Points on a hilly landscape, in no order, each with its height.
A ball rolls from a point to the lowest of its 2 nearest points, and stops where none of them is lower. Distance is the straight distance between rows; heights are no part of it.
(1209):  27   5  50  18 -12   7  33  12 -17  -2 -32  21   2 -24  19  36   6   1   5 -38 -10  14 -21 -21 -45 -45  (h 270)
(1135):  -1  27 -13  -7 -16   9  29  35  20   0   2  -1 -48  -9   1 -36   6  -7 -27 -15  27  -2  40  40  11   7  (h 584)
(1862): -22   3  11 -15   5  -1 -13 -32  13 -18  35 -38  -6  -4  13  10  -6   9  18 -23 -23 -16 -29  59  -5   5  (h 371)
(1747):   8 -39 -21 -15  21 -21 -10 -34 -10  17  25 -15  18   6  -9  -8   6  12 -15  -8  14  13  19  21 -27  14  (h 317)
(1437):  43   3  25   8   4  11 -30 -20 -19 -13 -13 -11  30 -19  21 -11 -14 -38  15 -25 -35  -5 -36 -18 -49 -11  (h 520)
(996): -15 -10  22  -8  14  26  23   9  -9 -35  -7  22 -42 -11 -24   8 -17  19 -29   0  12  27  15  13  -8  -5  (h 837)
(428):  25 -33 -27 -18   1  13  -9 -22 -10  -5  24 -29  51   4  22 -26 -11  -7  17 -16  -7 -12 -17   4 -56 -23  (h 134)
(1549):  -3  39   0  -3  15 -47  -3  10  32   3  28  15 -26  14   3 -29  45   7  -8  -7  11  11  26  36  33  30  (h 519)
(1153):   4  15 -21   8 -15 -10  -4  27   0  -4  25  -2 -63 -15   3 -16  31  -8 -13 -18  27  22   2 -21  48  33  (h 516)
(1582):  22  -3  -4 -13 -17  -8 -49  24   4  -1  -5 -33  40  -1  12  -5 -14  -6  25  10 -19 -15  -1 -27  -5  14  (h 552)
(696):  15 -13  -2   7 -22   8   8  28 -25  35 -35 -11 -68  -9  -3  29  -2   7   2 -15  12   6  -8  -4   7  22  (h 840)
(1603):  21  28  10  16 -34  12  25  -4  -1  23 -22  28 -24  11 -14  20   7  17 -24   9  -3   5  -6  53 -17  -1  (h 818)
(851):  23 -11 -10  -6  -7  22  34  -1 -16   5 -11  20 -54  -5 -16  -8   7  14 -23  21   3   8  19  12   9  15  (h 826)
(381):  38 -50 -41 -16  15  -7  -6 -13 -18  10   6 -14  15  -8 -15 -11 -17   2 -12  -7  27   7   4 -33 -17  -7  (h 524)
(113):  52  18  31  32 -12  18  28  23 -23   1 -28  30   3  -8   7  17  20  -4 -16 -22  18   4 -27 -16 -24 -43  (h 281)
(799):  -9 -21 -26 -15   5  -2 -25  -6  -6 -19  45 -34  17   7  11  -4 -13  10  13   7   7 -18 -11 -29  23  25  (h 566)
(1383): -48 -24 -14   1 -10  -9 -31 -18 -17  18   7   4  16  -9  -9  26  -1  12   9  -6  24  26 -12  -6  10   0  (h 713)
(1648): -21 -24   3 -18  -2   7 -17  17   0 -20  -2 -21  47   5  17  -1 -32 -15  28 -32  18 -10 -16 -45 -25 -34  (h 416)
(1481):   4  10  -5   4  15 -46   9   3  49   2  34   1 -43   9   9 -23  47 -13  -6 -16 -24  25   9  29  42  16  (h 502)
(253):  28   9  17  39   1 -21   8   2   8  -2 -22  -7  48  -6  40 -22  31 -19  22  19 -22  -2 -17 -18 -25 -46  (h 220)
(863): -15 -15  34  18   6   6   8 -13   9 -21 -32  25  27  -8 -10   7   9  -5   5   2 -23  16 -18  19 -39 -44  (h 250)
(1597):  18   0   4  14 -10 -38  -5  20   9  23 -25  -5  40   6 -15  30  -2 -11  12  15   7 -22 -17  -3  -4 -31  (h 271)
(1432): -15  -9 -26 -27   5  18   9  -2   3  -8  28 -22 -11  -7   6 -12 -30   1 -16 -20  21  11  31 -13   7  -8  (h 510)
(331):  -8 -13   2   5 -27  -1 -39   1 -22  29 -32  -3  14 -10   5  21   2   7  37  -9 -14  19 -17 -23 -19   5  (h 427)
(65):  10   9 -10   3  12   8  12 -14   2  -4   3 -16  16   1 -19  36 -35 -19 -21   5  11 -36 -10 -18  12 -12  (h 531)
(643): -42 -10   4 -15 -25  15  16 -20  -2 -13  37 -24 -43  -9  37   1 -20 -13   6 -52 -40  32 -14   6   4   8  (h 376)
(879): -30  -8  22   9 -14  -8  17  -2  10 -21  21 -27 -58 -16  20  17  -9  -2  -4 -46 -44  29 -14  18  22  18  (h 430)
(1689):   8   6 -10  10   1  34 -15  -3  -7 -12 -12  27  28  -1   1 -22   6  -2   5  22 -11   4   9 -27 -20  -1  (h 166)
(209): -22  -7 -26 -12 -12   1  29 -40  20   7  57  -9 -16  15  28 -10   4 -10 -15 -18 -16  17   4  -2  22  -4  (h 210)
(1215): -45  -4 -12  -3  -9  -8  -2   5  12  11   6 -26 -20   3   7  22 -18  -4  17  -8  -1  -5   4  10  39   1  (h 652)
(1675): -28  -2   2 -26  22 -61   2  -1  15  -4  49   2  24  44  13 -21  22  10   2  16  16   0   8  -7  43  32  (h 551)
(112):   9   4  12  16  46 -10 -20 -14  14 -33   2 -27  42   2 -18  -1   0 -10  -6  13  -1 -30 -17  13 -20   0  (h 463)
(348):  31  31  25   9   0  21 -37  20 -16 -12 -27   4  17 -22  -7  12 -13 -11   4 -30  -6  -5 -14 -37 -31  10  (h 378)
(961):   7  14 -14   1   4 -19  -7  -2   7   0  22 -38  -1  -6 -15  32 -28 -17 -18  -1  26 -24  -8 -18  27  21  (h 518)
(273):  35   4   1  -8  15 -15  30   6   4  27 -27  26 -21  14 -29 -16  20  13  -7  37  12 -32  13  37  -3  -4  (h 251)
(300): -28  -8 -27  -1   7  14  16   0  -6   4   5  28  17  21 -11  -1  -1   0   2  43  17 -24   3 -38  28   2  (h 858)
(1316):  -4   7 -16   5   3   8 -12  -3  -6 -13  29 -13 -44 -10   8  11   5  -4  -2  -4   2  13  -2 -48  48  28  (h 482)
(1804):  -6  12 -16  -4 -42 -13 -20  39  -9  19  -4   6 -19  11   0   6  19  17  12  29  30  -3  -9  -9  47  41  (h 589)
(823): -18   8   8  -1   3 -26   0 -10  34 -14  36 -10 -29 -10  13  -6  22   3 -11 -26 -26  34   9  42  27   4  (h 481)
(299): -43  10  29 -17   3  10   7 -13  26 -39  32   4 -24  -8  17  -7  -6   3  -4 -14 -36  25  13  37  10  -5  (h 447)
(692):   5   6  22  -2 -17   2 -50   9 -16  13 -27 -17   8 -16  15  25 -18  -5  27 -45 -17   4 -13 -27 -34  18  (h 403)
(891): -11 -29   9 -20 -13   9   5 -11  -6 -30   5 -17 -37 -12  14   0 -29  24 -13 -12 -41  39  18  24 -14  15  (h 579)
(1171):   8   9   0 -10  10 -27 -12  39  23  10 -22  11  27  12 -16 -17  10   8  14  31  20 -19  25  12   1 -15  (h 274)
(1750):  29  22   9  -1  18   4  13   2   7  -4 -12  10 -11  -1 -18  10   1  -2 -18  29  -2 -22  20  20   1  -5  (h 268)
(325):  14 -36 -43 -13   3 -13 -14  -9 -19   3  21 -25  19  -2  -9  -4 -18   6  -4  11  25  -4  -3 -40  16  25  (h 543)
(1269):  -2  54  -7  17 -33   4  11  29  15   9   2  -8 -40   5   2   6   4  -4 -16 -12  31 -17  -1  28  40  20  (h 230)
(34): -13 -25  38   6  14   9 -22 -30 -26 -30 -16 -12 -17 -14   1  32 -19  -4  17 -18 -35   1 -45   5 -19  14  (h 761)
(172):  -1  23  33   5   9   7 -33 -18   1 -30  -6   0  24 -21  -8   4 -11  -8  -9 -19 -14   7  -1  17 -35  -4  (h 298)
(127): -20 -14  30  -2  29  23 -31  10  -2 -32 -27 -23   8 -12   7   0 -12 -19  32  -8 -24 -20 -19 -12 -18 -19  (h 355)
(342):  29 -13 -18  28  23 -28   4  20   2  -4 -23  12  42  13 -10 -33  23 -12   7  41  20  -1 -14 -49 -12   2  (h 65)
(1301):  -4  11  42  -3 -21  29  12  19  -7  11 -42  31   0   0  19  28  -4  -9  22 -31 -17   8 -10 -11 -42 -41  (h 253)
(1016):  25  -1 -19   2  -6   1 -15   0   6 -10  12   6  76  22   8 -30 -17  -8   7  28  -8 -18 -15 -42 -24  19  (h 70)
(385): -30   5  16   4   1  -3  15  23  10  11 -11 -32 -49 -14  -2  31 -25  -6  -8 -52  14  11   8   5  10  19  (h 787)
(1643):  17 -26  -6   8  22   4   9 -18 -18  17 -16  36   5  18 -12 -30  33  18  -1  32 -12  15  31   6 -22  17  (h 449)
(1276): -17  13 -12  -7  -3 -29  -3 -17  35   4  47 -13 -12  30  22   6  31 -24   2  -2 -29  -1 -22 -10  45  10  (h 610)
(77):  -6 -26 -14 -22  14 -26  -1  15  11   6  -5  -5  36   6  -8 -13  -2  -3   2  24  25  -9  19  -3  -4 -14  (h 259)
(1438): -15 -15  11 -10  13  -9  31 -28   9 -25   9 -18 -22  -1  -6  26 -27  16 -20  -4 -28   3 -10  49   0  -6  (h 830)
(287):  38   5 -15  13  -8  13  -1  17 -29  21 -24  -3 -42  -6 -23  14   0   4  -7  13  29 -10  -7 -27  24  21  (h 845)
(595):   8 -39  -2  -5  17  11 -10 -17 -10   1  -7 -18 -25  -9  -2   4   1  13   9  25 -34   5   5  11   7   8  (h 446)
(453):  -2  54  -1   3 -19  -3  -3 -18  18  -9  44   4  -6  13  18  15  13 -26 -10  -1 -20  -4 -15 -19  36  17  (h 628)
(1266):  11   0  49   6   2  13  11   6 -12 -41 -33  22   6 -16   8  -1 -12 -11  10  -4 -47   7 -16   0 -44 -32  (h 269)
(202):  -8  38   4   0 -12  28  11   4   7 -17  23  16 -36  -2  12  -8  12  -1 -18  -7 -10  14  17   1  25  12  (h 353)
(210):  -6 -42 -16  11  27  -1   5 -22   3  15 -13  -4  42  30   4 -25  22  -5  21  37 -21 -22   0  -9 -18  -8  (h 419)
(1328):  -3  13  25  28  20  37 -17  -5 -19 -32 -26   8  14 -20 -11   8 -14 -25   7  -9  -9  -6 -33 -45 -19   2  (h 356)
(1748): -20 -15 -17 -31  -2  24 -19  -2  -9  -6  14 -24  19   1  17  -8 -39  -7  10 -30   2  -3   8 -24 -17 -10  (h 460)
(1595):  -6  -4   0  17  29  -1 -38   2  -4 -17 -12   4   2  -3 -20  -1  22   8   5  30  -1  -8   3 -14  20  24  (h 595)
(630):  -4   9   8  14  54 -32  18 -28  11  -3  17  12  -8   6 -34   7  13   0 -16  30  16 -26   7  18  32  14  (h 431)
(1634):  28 -23 -14 -23 -20 -15  -8  47 -12  19 -23   1   3 -12  -1 -13   7   6  18  -7  39  14  18 -28  -9 -33  (h 489)
(1254):  -9 -10  -9  -5   3 -34   1  -8   1  31 -15  -9 -20 -12 -31  20  -1   7  -4   8  29   7   1  27  17   4  (h 232)
(907):  14 -19  -9 -10   0  13 -33 -21 -14  -2  16 -29 -28 -16  16  -9  -2  14   6  -4 -31  21  13  -7   6  33  (h 469)
(1551):  42  29   5 -14 -37   1 -13  64   5  16 -32   1   2  13  14  -2   3   5   0  -7  35 -17   9  10  -3 -14  (h 470)
(1160):  21  24  17  -2  22  32   6  -2  13 -38  -1  10  12  -3 -14 -10 -20 -12 -20  13 -20 -19  19   0 -21 -14  (h 291)
(149):   9  -7  15  11 -17 -23 -11 -12  -5  32 -23  -7  41  -5   7  28  -1 -14  23 -14 -19  -5 -29   6 -27 -37  (h 290)
(1001):  46  10  31  38   1  -2   1  21  -1   7 -38  17  19  -7  18  -6  47   3  19  16 -20  -1  -8   5 -20 -38  (h 240)
(1524):  15   7 -13   2 -18  20  -3  55  -6 -13 -21  39  47  19  -8 -21   0   3   2  23  48  -1 -10 -44  -3  -3  (h 872)
(887):  40   5 -10   7  -1 -26  -1  21   8  -3  -6  11  63   8 -11 -10  -7 -12  -2  34  17 -16  -6 -36  -6  12  (h 38)
(1743):  -9  47  11   3  12 -29 -22  14  21   0  19  27  12  21  -4  -9  31  16  -2  22  11 -12  25  31  23  31  (h 539)
(906):  -9  34   8   6   9  14 -27 -38  -1 -24  31   6  47 -11   5 -20 -11  -9 -18 -14  -1   6  -2   6 -31   9  (h 256)
(513): -20  35 -15   6 -38 -34  -8   5  21  23  30  -9   0  -4  13   5   9   3  -7 -26   7  22  10  28  21  20  (h 321)
(1799):  41  16  12  -5 -11  -1  14  33   5  23 -50   0 -45   1 -19  15   3   4  -6   2  23 -19  -4  38   6 -13  (h 218)
(1466): -44 -10  18 -20  18  15   4 -35  17 -40  40 -13  -8   2  15  -1  -8   4  11 -14 -21 -11 -15  34  13  -9  (h 407)
(1488):  24 -32  -6 -13   0  11   4  -5 -15  -7  12 -40  42   0  22  -4 -11 -14  22 -47   2 -14 -33 -16 -45 -55  (h 173)
(478):  51 -26 -27 -10  -4 -23   0  18 -16  21  -8   5  29 -12  -8 -21  -2   3  -4   8  31   7   8 -43 -18 -19  (h 508)
(120): -14 -30  -5 -16  -1   1  35   5   3 -11   5 -13 -55 -13   4 -14 -21  16 -21  -2 -13  32  34  35   3  -1  (h 564)
(666):  14 -12  22  15 -16  -3   2  11  -9   8 -24   2  36 -14  43  -9  16  -6  39 -14 -24   4  -6 -24 -24 -56  (h 193)
(397):  -6 -25  -9  -3 -12  -5  -9 -26 -10  29  -5 -25  12   5   0  38 -21  -2  12 -15  -7  -1 -23   6 -13 -14  (h 314)
(391):  33 -18   2  25  24  -5   2   3 -13 -14 -26  12  25 -17 -17 -10  17  -9  -6  -2  26  21  -5 -27 -23 -34  (h 768)
(281):  -5 -27 -19 -16  51  -7  24 -26   8 -10  35 -19  20  33  -8 -15  -3   1 -10  11  14 -37   7   8   1  -2  (h 205)
(534):  41 -27  -1   6  33 -15  28 -12 -11   7 -18  26  12  -8 -26 -19  18  -3 -19  16  21  10  13  -2 -33 -29  (h 774)
(468): -15  27   8  -3 -21  38 -10   6 -11  -9  10   3 -31  -9  17  11 -16   0   1 -29 -15  12   5 -29   4  26  (h 397)
(137):  10  26 -11 -14 -29  13 -15  55   0  17 -17 -12 -25   9   3  -4 -10   3   4  -3  18 -10  21   1  13  17  (h 451)
(119):   9  15 -10  21   2  41  -3 -10 -11 -11  -9  17  37  -3  -2   2 -37 -28   8   0  -9 -27 -32 -61 -10 -14  (h 334)
(984): -11  32   7  -1 -22 -14 -23 -20   6  10  19 -21  -4 -14   7  20 -13   0 -15 -39  -7  23   4  33  -6  18  (h 372)
(980):  15  29  -8  -5   9 -18  -7  15  20  -2  22 -39 -11  -7  -4   3 -17  -7 -11   8   2 -23  22  10  29  17  (h 499)
(488):  -7  31 -12   6 -40  -1  14  -4   2  40  -2  28   6  22  -4   5  18  10 -16   5  27   6   7  41  -1   0  (h 812)
(418):   5 -58 -25 -18  39   5   9  -7   5  -8   7 -23  23  12  -3 -11  -4  -1  11  12  13 -21   7  -7 -14 -33  (h 231)
(1474):   5 -55  -4 -10  23  20  22 -12  -3 -22  -1 -23  29   2   7   0 -11 -11  12 -10   5  -9 -24 -12 -29 -62  (h 206)
(1774): -10  42   8   1 -30  21  -5  17  24  22 -21 -10 -19   9  13  17 -12  -3  23   8 -47 -20   9  20  19   5  (h 387)
(1031): -19 -28 -17 -15  20 -51   8 -27   3  27  17 -13 -13  -9 -18 -15  10  17  -8  -3  30  19  21  31   9  14  (h 272)
(1011):  15 -10 -13 -20  -8 -13 -18  47  -6  19 -30 -21 -17  -5 -13   5   0   8  20  16  18  -2  20 -15  11   0  (h 471)
(304): -40   6 -24   1 -31 -12  19  38  28  19  19 -14 -30   7  18  -8  -3  -7   7   1   4  -3  20  -3  52   4  (h 627)
(1783):  -6  20  -3 -19  -1 -57  -3  33  15  27 -14  15  10   7 -28 -26  12  22   4  26  43 -13  11  33   8  23  (h 302)
(1885): -12 -11 -20  -9   9 -23   6   7  30  14  15 -33 -33   0  13 -26  16   8  12   3 -17   2  35  32  42  18  (h 669)
(509):  -8  -7 -24   5  -4  23 -29 -36 -26 -11  30   8  25  -8  11  -8 -19  -1   3 -12  -1  13 -16 -42  -1  18  (h 776)
(1234):  20   1 -11  -6   1 -13   9   9  -9  18 -19  36  13   4 -28 -23  24   5 -14  18  47  -1  12  -4 -20 -16  (h 781)
(1002):  -3 -19 -17  12  14  17 -12 -23 -18  -6   1   4  30 -11 -18  14 -20  -7  -7 -19  21  17 -19 -34 -15  -9  (h 759)
(1442):   7 -48  -8   2  14   3  -8  -5  -8  15 -31   8   9   2  -5 -11  25  12  22  38 -28   4  10  -6  -8  -9  (h 433)
(56):   7   4   4 -10  39  -7 -17  -7  20 -29  21 -36  15  -2  -9   8 -15  -9 -13   9  -1 -37  16  16  11   2  (h 479)
(1105): -19  48  38  -2 -16  32 -13   4   9 -12  -8  13 -27  -5  20   5 -15  -6  21   1 -46 -12   3  20   9  13  (h 360)
(824):  26 -12  10  -5  11  35  19  21 -24 -21 -29  25 -39  -9 -25  -4   0  13 -18  10  13  14  12  -9 -12 -11  (h 833)
(1048):  13  10  -4  23  -2  16   5  30 -11  -4 -29  19  28  -2  -9  12 -13 -17   7  -7  26 -10 -21 -60 -11 -29  (h 312)
(1206):   4  30 -25 -11 -21 -16  33   8   8  10  20  11 -43  -1  -5 -47  17   3 -33 -11  57  -4  16  15  16  19  (h 565)
(1086): -22  -2 -16 -10  -8  14   7  42   1  -9  -5  25  25  13 -14  -7 -19   1   6  36  47 -15   8 -37  26  -3  (h 865)
(549):  -9  -9  -5  13  37   6 -22 -14   7 -41  11 -28  60  15   4 -31  11 -18  19  10   3 -26 -37  -1 -36   3  (h 448)
(1211):  -8  14  22 -11   1   4 -34 -26  -8 -17  17 -32  12 -13   7  14 -22 -15   1 -32 -17 -10 -15  21 -24   9  (h 332)
(355):  10 -29  27   4  22  10  -4 -13 -23 -25 -16 -17  -4 -22 -10  33 -24  -6  -2 -28  -9  10 -36 -16 -28 -15  (h 756)
(307):   0   9 -11   7 -25 -19 -32  10  -7  18   7 -15  -4   2   3  22   9  11  17  23  -7  -7 -11 -17  38  37  (h 576)
(1321): -16 -31  -4  -7  -4  24   5 -52 -19  -7  20 -12  11  11   6  16 -20  -6  14  -7 -20 -17 -34  14 -22 -14  (h 339)
(140):  -4  -3   2  -7   4  24 -21 -21 -18 -23  31 -29 -29 -16  19   7 -18  -5   2 -28 -20  10 -12 -35  22  32  (h 444)
(1186): -11  18  36   3  15  20 -32  -6   7 -29 -16  -7   4  -8   1   2  -6  -7  25  16 -48 -25  -3  10  -3   0  (h 331)
(204):  31  33  -2  10 -19  -8   0  22   5  22 -19  -9 -47   4  -8   0  18  11 -15   3  14 -20  -4  53  28  26  (h 204)
(1236): -42  -9   0   6 -11  26  -8 -10 -25  14  -4  20 -12  -5  -7  38  -8   7   4 -29  19  31  -6 -22  -3   1  (h 735)
(1360): -18   0   5   6   6 -15   7   5   2  -9  25 -25 -59 -31  -7   9   0  -7 -24 -44  21  34   6   6  33  12  (h 806)
(763):  31   0  -8  -8 -18  -1 -43 -20 -10   4   1 -22  39  -6  18  -8 -10 -18  18  -5 -33 -15 -18 -14 -33   7  (h 535)
(1544):  -1   6 -22 -15  20 -29   6 -19   6  -4  58   6  21  25   6 -16   4   1 -19  12  19  -5  13 -26  27  24  (h 521)
(1024): -24  58 -11  14 -44 -10  17  16  22  16  26  18 -20  13  15   5  24 -10 -20 -21  28   7  -2  32  33   9  (h 267)
(1645):   2  -4  -5   6   6  -1 -13 -29 -19  -2  20   8  -8 -16 -15  -3  11  15 -21  -4   9  30  15  16 -10  16  (h 352)
(168):   4   2  -2  27 -32  13  35  29  -4  23 -24 -12 -81  -6   1  22   1   4  -7  -9 -13  -1  -7  19  31  29  (h 836)
(908):   2   8   0  -6 -35  26   9  32  11  35 -41   6 -23  14  15  21 -10   4  25   0 -28  -5  16  22   1 -25  (h 406)
(1419):  -9  -1 -13  11   0  20  -2  11 -16  13 -16  12 -22   3 -22  24  -5   2   6  29  16 -21  -6 -33  36   2  (h 851)
(483):  -4 -16 -18 -12  14  10  15 -30  -6  17  11  25  29  28   5 -31   6   8  -5  14  -3  10  37   0 -26  -4  (h 468)
(580): -14  -6 -38 -21 -16 -31  18  26  18  30   9 -18 -26   1   6 -34   2   3  -1  15  12 -10  38   1  28  26  (h 650)
(519):  -7 -15  21  -2  34   5  23 -21  -2 -40  10  -1  -5 -17 -29  23 -23   5 -34  -6   9   9  -5  24 -10 -14  (h 835)
(1426): -22  23  27  -2  -9  13  16 -22  19 -18  -6  23 -26  -1  13   2   3  15  11  18 -67   0  -6  44  15   6  (h 385)
(66): -12  20 -26  -8 -32   5   8   0 -16  26  10  48   4  21   3 -21  19  20 -18  10  54  14  10   7  -3  17  (h 801)
(550): -10  11 -16  -8  18 -11  33 -37  -4  21  43  28  22  33   4 -23   5   9 -23   7  12  -1  30  -4   1  15  (h 493)
(189): -53 -12 -14 -15 -19 -13 -29   1  -2   7  20 -30  15   2  12  17 -15   9  19 -15  10   9  -1  -4  13   6  (h 682)
(1704):  -6 -22 -12 -30   0  21  26 -16   7   3  10 -13 -10  -5   1  -9 -25   4 -20 -10  -3  21  36  24 -19 -19  (h 544)
(1696): -13   2  11   3   4   9  28 -19   9  10 -10  33 -17  18  -9  -1  18  26  -3  34 -35   4  14  42   8   0  (h 402)
(1457):  -4  13 -14   7  -2 -11  -6  -5  -9  12   3  47  40  14 -16 -23  21  12 -17  14  37  11   8  -1 -25  20  (h 790)
(1008): -18  -5  -7  15   7 -13  -4 -22  10  16   1  12  73  38   3 -20  17  -8  12  35 -21 -23 -11  -1 -26   5  (h 405)
(46): -15  14 -11   2   0 -21  19  -9  11  10  24   7 -27  -8 -14   6  13   2 -18   9  28   7   4  12  39  10  (h 192)
(251): -17  11   6  15  29 -15  27 -22  12  20   2  30   8  28 -17   5  19   8  -2  36  -5 -22  13  26  27   5  (h 417)
(934):  -4   9 -27  -5 -27  17 -30  -1  -8   0   4  21  50  10  17 -35  -2   0  14  21 -20  -2   3 -38 -19  22  (h 118)
(1681):  18  18   1  -9 -37  -8 -39  45  -2  12 -11 -20  21   9   2  21 -18   0  19  18  -5 -21   1 -29  15  34  (h 563)
(536): -27  -8 -25  -6   4  -8  36 -36   8   9  38  -3 -10   9  -1  13  -5  -8 -22   4  15  -2   3  -1  32  -7  (h 138)
(601):  22 -17   4  -2 -23   7  42  -6 -12  21 -21  16 -34   2 -15  24 -10  15 -16  14 -20  10   3  24 -13  -9  (h 821)
(786):  13 -45 -18  20  32  -8 -13  -7  -1 -15 -11 -29  46  15   7 -23  20 -16  23  24  -3 -13 -32 -28 -22 -11  (h 432)
(133): -28 -33  -8  -8  35   2  42 -45   9   1  25  -7   3  20  -8   8  -8   1 -16  16   3 -19   1  25  13 -13  (h 180)
(1077): -12 -13  40   9  -6   2   7  17   7  12 -38  18  20 -14  14  16  14   4  35 -16 -19  19  -5  12 -24 -67  (h 225)
(8):   8 -42   9 -16  17  34 -10 -28 -31 -36   4  -3   7 -17   6 -17 -21  10  -3 -20 -24  31  -9  -4 -45  -6  (h 313)
(512): -24 -17  -2   1  34 -32 -23   1   2   2  10  11  16  11 -11 -16  24  19  10  36  18  -6  14  -5  22  31  (h 581)
(403):  55  17  28  24  10  10   6   9  -8 -24 -22  -5  26 -19  17  -4 -12 -27   5 -16 -30 -10 -19 -38 -30 -34  (h 507)
(290):  49  14  41   9   7  -2  -6  37  -4  -4 -31 -15  10 -19  14  18   2 -13  17 -17 -18 -20  -1 -34 -12 -36  (h 496)
(591):   0  21   2  19  30  22  -7 -23   4 -30   1  31  46   3  -9 -37  10  -3 -18   7  -5   9   7  -9 -37  10  (h 207)
(1274):  -4 -15  13  10  -2  21  -7 -27 -33  -3  -3   5 -12 -19 -16  37 -23   8 -14 -29   2  27 -21 -27 -18  12  (h 749)
(448):  -6  -5 -18  -5 -26  35  11  30   0  23 -23  -9 -45   5   9  -1  -1   7   7   1 -12   1  28   5  14   1  (h 426)
(1208): -19   5  -1   1 -10  12  11 -52  -4   6  25  14  26   9   8  11  -9  -8  -4  10 -29 -11 -12  13 -12   0  (h 362)
(1656): -16 -18  24  -1   0  -1  -4  11   3  18 -33 -18 -35 -13 -13  48 -23  11  10 -29  -4  21  -4  16   0  -1  (h 775)
(740): -23  21 -22   8 -35 -33   5  29  20  26  16  10 -30  14  11  -2  31   4   9  11  12  -1 -11   0  62  32  (h 604)
(652): -30 -26  19 -15  20   9 -32  34   3  -9 -27 -24  19  -6   9  11 -17  -5  34 -23   4 -10   1 -34 -10 -35  (h 382)
(1351):  13  19 -17  -2 -23  17   7  17 -15  -2  13   4 -52 -12  -3 -19   2   6 -25 -20  47  18  10  -6  21  24  (h 540)
(836): -26 -12  19   8  24  -3  -6 -27  -2 -14   7  33  -1  -5 -15  -4  30  29 -10  11  -1  37  13  36  -6  11  (h 377)
(1399):  -6   6  -6  11   8  17  -2 -50  -8  -5  18  14  53  18  17 -26  -3 -22   3  21 -34 -28 -20  -5 -22  14  (h 386)
(1057):  15  17   0 -18  -8  -3  26  23  11  16 -38   9 -43   5 -20 -22  10   5  -8  21  46 -36  10  34  12 -11  (h 233)
(4):  29  17  12  17   2 -19 -24  31   8   5 -38   9  30  -3  -9   7  26   1  17  24  -2 -17   0  10  -5 -14  (h 255)
(457): -39  13   5  -1  18 -27 -15   4  26  -3  20  15  42  14  -7 -10  16  13   6  22  14  -7  16  19  13   8  (h 561)
(1496): -26   8   2  -9  14   2   6   4  11   8 -12  37   0   8 -16 -21  21  24  -6  11  21  19  30  47 -11 -13  (h 399)
(368): -20  -6 -15   3   2 -29 -21 -23   4  12  30  -2   3  12   4  19  29   2  12  23 -13  -2 -19  -4  47  33  (h 591)
(510):  23  35  12  35 -10  21  18   9  -2  -5 -31  34  26   4 -18  19   5 -23 -12   6  22 -16 -28 -21 -18 -32  (h 295)
(1413):  11   3  -6  16 -17  -2  48  10   1   7  -7   6 -76  -6  -1  -8  17   9 -23  16 -11   3  -1  41  35  22  (h 832)
(1106):  17 -28  27  14  17   1 -11  12 -18 -10 -39   2  -5 -22 -19  19   9   1   8 -13   5  25  -7 -12 -20 -25  (h 762)
(517): -10  -9  33 -12   1  36   0 -12 -20 -48 -15  27  -2 -17   4  -8 -23   4  -7  -7 -36  25  -5  -3 -45  -6  (h 288)
(1014):  55  24  13   7 -19  -9   1  51  -5  10 -20   7  24 -11  19   0  11  -2   9 -13  22  -8   5 -24 -17 -44  (h 484)
(1192): -19  15 -17  -5 -41  11   9 -19   7  12  41 -20 -27  -5  39  -8 -10 -16 -11 -37 -27  21  10  -1   7  10  (h 293)
(1223): -15 -26  24   4   0  -4 -18  24 -10  24 -45   9 -14 -13 -19  30   8  13  27 -21  14  34  -3   5  -7 -21  (h 767)
(691):   4   9   9   1 -27   3  53  -5   8  -9   0   0 -36  -5   0  21 -27  10 -31  -3 -36   4   2  40 -10   3  (h 825)
(781): -10   8  -1   1  14 -34  50 -22  18  24  27  20 -43  10  -6 -19  26   4 -19   6  10   8  10  33  32  11  (h 229)
(995):   6  13   6  -9  13  25  11 -16   5 -36  24  12 -20 -10  -2  -6 -17   2 -30   5 -15   0  21  -6  12   9  (h 319)

Call two points neighbours if one is among the 2 nearest of the other. Go from one point of each pair to the other, from neighbour to neighbour, staying as low as possible. Name the highest point that can't be avoided.
(428), (4) -> (1171)
(536), (1105) -> (1696)
(204), (887) -> (984)
(428), (536) -> (418)

For each start below, name the point where the ball stops.
(1643) -> (4)
(961) -> (4)
(512) -> (887)
(65) -> (4)
(595) -> (4)
